Each row is a point on a landscape with many valleys, with its height.
From any point a ball takes the steepest step (drop divided by distance) to one of its 2 nearest points. It stops when none of these is lower. Distance is the straight distance between rows; heights are no part of it.
<389>: [133 123 165 144 168 113 148  80 100 140  98 135 154 130  71 168 152 110
 107 168 167 113]  h=381
<788>: [131 106 174 112 129 130 132 111  80 116 101 111 143 129 120 135  57  68
 172 101 131 152]  h=529
<851>: [101 146  85 149 104  89  92 177 141 134 175 100 113 108 112 102 138 173
  86 122  90 149]  h=335
<528>: [151 111 141 128 124 149 113 104 114 111 105 156 184  67  99 136  91  54
 199 140  72 127]  h=553
<255>: [161 123 178 126 167 109  93 115 104 109 154 114 105  81 105 186 149 130
 126 157 146 174]  h=220
<338>: [111 119 144 160  92 116  74 139  67  85  86 133 153 162 135 109 144 114
 125  99 117 136]  h=637
<291>: [128 177 100 159 136 144 102 120 132 139 149 137 170  98 170 133  27 122
 205 112 127 154]  h=656
<661>: [121 132 190 106 147 129  92 113 106 122 140  96  84  84 133  97 125 112
 118 122 180 104]  h=353
<740>: [120 138 129 168 133 115 119 139 131 117 176  84 113 100 119  73 133 128
 132  62 159 125]  h=416
<92>: [117 186 104 145 128 115 122 172 135 124 179 143 114  99 124 121 160 153
  88 174 101 104]  h=397
<671>: [155 124 135 139 122 107  97 115 152 161 127 147 107 159 130 189 169 140
  93 167 125 230]  h=157
<559>: [146 113 129 138 154 112  87 146 101  99 146 122 108  77 134 129 172 145
 150 171 107 162]  h=133
<639>: [113 196 106 144 121 160 132 143 109 152 154 139 115 158 146  97 123 116
 120  97 151  55]  h=595
<1025>: [112 114  92 146 127 150 167 144 139 134  91 176 166 142 115 136 107 108
 195 164 144 111]  h=490
<167>: [141 156  88 145 137 140  93 166  78 117 141 146 114 130 150 106 125 136
 199 137  79 154]  h=496
<698>: [120 125 163 129 117 121 133 118  73 135  74 139 177 127 122  65 124  86
 144 157 113  42]  h=339
<166>: [137 115  78 124 109 110 148 141 158 187 128 118  93 209 111 170 169 159
 173 130 140 136]  h=597
<343>: [148 120 138 123 162 139 166  92 135 178 139 109  64 122 107 161 126 144
 137 162 186 171]  h=489
<330>: [116  88 155 124 112 145 160  99 115 122  69 148 182 103 102 163  66  66
 187 109 168 144]  h=572
<987>: [ 93 151  62 155  86 101 124 164  83 124 155 117 137 145 110 111 144 127
 150 125 143  80]  h=663
<785>: [ 55 115  70 113 103 104 139 160 167 151 128 135 126 138 118  84 105 153
 104 114 129  83]  h=421
<124>: [151 183  81 137 141 142 134 153 108 136 162 127 107 102 129 106 141 142
 144 144  86 112]  h=445
<649>: [112 154 198 113 104 143 110  89  91 115 142 144 159  61 185 124  67 119
  91 111 152  84]  h=439
<81>: [150 102 137  93 124 154 132 138 111 134  92 128  99 157 144  81 145  89
 141 123  90 105]  h=26
<611>: [ 84 126  96 134 102  88 110 183 109  80 151 126 161 141 136 146 150 160
 155 130 164  87]  h=688
<19>: [102 155 179 118 106 128 113  78  89 134  89 142 169 116 156  80  72  84
 107 115  87  43]  h=414
<297>: [153 142 137 119 103 142 120 131 120  87 139 106 143 133 139  98 141 119
  90  73  92 124]  h=521
<82>: [127 142 146 155 102 123  98  78  92 160 115 141 190 107 162  78  68  96
 143 139  52  82]  h=469
<71>: [156  74 139 119 115  51  85  72 159 171 135 116 130 150 130 167 212 171
 103 192 133 176]  h=301
<904>: [124  70 158  74 145 162 148 129 119 113  71 131 120 122 127 126 133  72
 150 157 102 100]  h=177
<478>: [132  87 159 120 157 103 157  86 184 159 132 109  94 105  94 154 111 137
 104 127 189 138]  h=451
<401>: [125 161 118 149  97 135 146 108 140 148 122 116 169 172 157  82  76 122
 125  75  88 104]  h=565
<750>: [129  99  91 122 100 128 141 152 149 130 102 150 109 180 139 164 162 160
 148 156 128 161]  h=573
<966>: [122  98 162 132 139 112 144 122 173 104 137  99 118 108 111 150 136 142
  90 107 204  99]  h=406
<962>: [150 129  87 159 121 126 115 149 153 218 167  96  80 181  95 131 175 161
 140 117 147 183]  h=620
<99>: [ 98 136 184 142 133 145 135 115 165 142 125 127 110 127 101  92 151 117
  34 139 138 124]  h=481
<620>: [155  62 146 116 148  66 119  46 153 146 132 133 185 177 106 193 194 156
 105 167 145 153]  h=348
<617>: [147  70 164 116 130 144 128 127  96  98  75 114 119 144 117 144 100  98
 183  64 147 183]  h=571
<14>: [128 135 148 130 146 152 145 119 152 134 159 146 114  98 115  80 137  86
  58 103 131  81]  h=518
<118>: [142 156 164 131 151 120 113 108 105 129 142  93  81  81 107 123 127 116
  91 144 122 153]  h=292
<1024>: [143 106 146 148 131 126  96 121  83  58 111 109 143 142 141 148 139 118
 163  96 120 178]  h=607
<599>: [180 112 151 144 159 137 107  93 133 117 127 147 162 174 114 213 170 138
 121 176 131 193]  h=257
<951>: [122 168 172 118 122 137 106  96 111 121 114 134 130 121 194 112  52 110
 114  88 126 127]  h=357
<416>: [126 158  60 145 133 166  91 169 103 152 135 178 109 177 147 135  84 126
 187 154  76 159]  h=540
<832>: [157 127 117 106 144 156 160 101 159 109 134 151 158 161 142 209 166 105
 153 129 143 137]  h=385
<1020>: [132 156 135  97 133 158 144 164 176 110 150 154 114 103 144  79 153 132
  73 121 119  55]  h=555
<163>: [ 78 130 165 119 137  99 158 121 138 111 142 121 146  72 103 100 104 138
 105 126 198  83]  h=460
<748>: [131  89 172 125 107 139 149 123 145 106 160  79 116 118 127 110 112 134
 108  60 169 134]  h=331
<137>: [ 90 126  74 127  75 110 167 152 135 132 103 108 164 157 145  80  91 134
  90  96 104  92]  h=495
<184>: [149  71 149 103 175  93 138  77 144 103 104 133 193 177 109 195 172 132
 147 155 171  99]  h=395
<736>: [ 59 151 110 112  97 101 108 156 143 134 111 146 112 122 180  68  80 144
 106 136 108  73]  h=338
<603>: [157 114 104 164 130 137 133 124 145  89 128 157 181 168 137 227 162 131
 136 137 119 180]  h=328
<293>: [127 109  98 144 107  88  81 152 145 122 168  98 108 187 119 189 174 188
 132 129 156 194]  h=326
<426>: [104 155  96 182 108 122 153 118  87 134 116 112 170 153 103  85 139 118
 127 140 143  76]  h=686
<170>: [139 188 102 158 101 156 116 143 105 120 123 126 144 175 162 115 117 135
 114  80  83 133]  h=576
<853>: [165 162 129 126 132 178 143 101 102 158 140 130 141 130 148 105  71 116
 123  64  54 177]  h=559
<331>: [116 156 126  99 135 144 131 167 155  92 129 161 136 145 127 135 195 140
  83 127 142  58]  h=588
<999>: [142 156 129 151 137 137 116 135 143 118 132 150 109 128 102 126 181 134
  35 171 118 127]  h=443
<509>: [ 79 141 192  87 131 120 146 133 116  87 112 139 148 117 120 126  98 154
  90 117 219 109]  h=508
<161>: [163 152 145 127 110 171 127 103  89 119 107 153 177  97 147 118 103  75
 139 136  77 102]  h=517
<772>: [108 132 146  99 109 123 124 133 135 113 119 134 108  84 179  91  57 137
 116 133  96 115]  h=230
<498>: [112 108 108 120  87 119 107 159 142 105 118 116 100 168 141 107 143 147
  83  71 120 146]  h=461
<285>: [ 89 151  90 152 113 144 143 149 122 128 133 128 106 146 142 111 107 138
 172 110 171  92]  h=633
<710>: [155 121 121 121 114 126 105 140 159 102 146 119 112 176 121 164 164 172
 103  80 139 184]  h=394
<424>: [130 123 138  73 148 180 146 148 140 116  94 161  74 119 165 140  98 124
 173 134 149 127]  h=163
<705>: [131 146 116 123 141 131 177 145 191 129 163 120  95  98 128 154 138 163
  73 125 146 144]  h=467
<931>: [128 109 100  72 155 125 148 147 176 152 116 166  73 121 137 144 179 139
 161 178 131  74]  h=300
<657>: [148 153  93 125 139 136 156 151 157 122 158 126 109 100 132 151 104 166
  97 109  96 191]  h=512
<518>: [129  83 147 114 117 110 149 119 160 104 116 103 146 119 121 148 110 132
  90  74 117 179]  h=209
<431>: [115 157 107 201 128 112 131 118 124 148 180  85 142  88 103  51 129 126
 133 105 112 119]  h=466
<815>: [111 106  84 166  99  88 103 145 130 117 121  87 143 128 101  90 140 157
 133 125 108 152]  h=251
<5>: [139  82 113 122 124  78 152 146 151 121 111  71 125 122 121 122 153 162
 156 125  99 137]  h=144
<336>: [153 102 121 126 126  85  97 114 190 169 168 118 116 156 123 161 185 181
  97 158 153 190]  h=245
<515>: [135 178 105 149 116 144 137 135 106 111 179 102 143 110 162 117  56 132
 152  76 140 147]  h=606
<848>: [142 187 108 128 128 165 132 120  96 183 165 133 125  90 127  87 103 138
 131 105  59 129]  h=497
<429>: [157 168 113 130 145 149 145 144 176 163 203 125  85 144 123 157 169 179
 101 120 170 128]  h=509
<70>: [123 106 143 151 157  93 140  88 140 154 118 120 135 160  64 123 185 117
 110 195 168  87]  h=340
<503>: [124 106 150 122 142 142 135 108  92 123 106 126 134 104 102 162 100  76
 126 145 127 184]  h=485
<404>: [119  87 131  91 152 129 154 112 173 158 105 114  67 150 116 135 173 113
 140 159 141 101]  h=246
<315>: [100 149 113 129 100 124 101 173  87  67 118 153 176 161 162 131 121 135
 125 124 125 105]  h=671
<756>: [145 108 119 124 142 149 133 113 109 176  96 124  64 149 103  85 153 114
 135 153 111 108]  h=161
<914>: [151 144  96 118 143 137 136 133 123 114 173 116 116  71 152 152  82 154
 165  91 115 180]  h=556
<849>: [151 186 122 110 146 179 158 145 133 140 161 126  80 148 143 116 157 139
 118  92 166  87]  h=552
<989>: [156  67 124 111 161  97 111 142 149 105 118 115 119 102 108 127 173 143
 179 158  84 148]  h=22
<990>: [114 125 142  85 150 149 138 134 126 154  95 154  72  93 158 111  80 108
 140 162  98 129]  h=69
<125>: [102  82 118 128 115  83 171 111 137 128  98 106 170 126  98 171 105 162
  90 131 130 185]  h=33
<534>: [112 161 155 135 147 115  64 180  80  87 140 140  99 104 139 115 143 144
 128 177 128 134]  h=223
<825>: [152 140 101 122 125 169 186 130 151 124 127 137 159 132 144 156 118 112
 178 115 128 103]  h=440
<245>: [157  69 137 122 143 126 102 133 134 106 131 148 169  36 117 164  91  58
 215  95 103 171]  h=581
<985>: [121  96 153 104 154 117 119  89 156 169 101 146 105 156 118 133 187 132
 105 188 161  74]  h=297
<445>: [110 121  78 148 114 161 115 165 118 154  82 154 110 193 139 127 125 118
 169 136 112 153]  h=539
<59>: [103 102 171  92 129 140 119 127  92 141  79 162 145  76 124  91 115  80
 151 175  95  78]  h=272
<776>: [124 162 150 151 151 144 175 114 107 134 114 134 142 118 102 141  96 111
  99 171 157 138]  h=433

Where does a ball stop that starts at each point below?
<161> => <81>
<170> => <671>
<315> => <404>
<330> => <404>

Call two points neighbours if one is among the 2 nearest of the other. Go from one point of each pair to the other, from neighbour to neighbour, staying as low as possible. Name the highest point that can't be avoided.
<404>, <92> => <343>
<81>, <990> => <904>
<989>, <125> => <5>
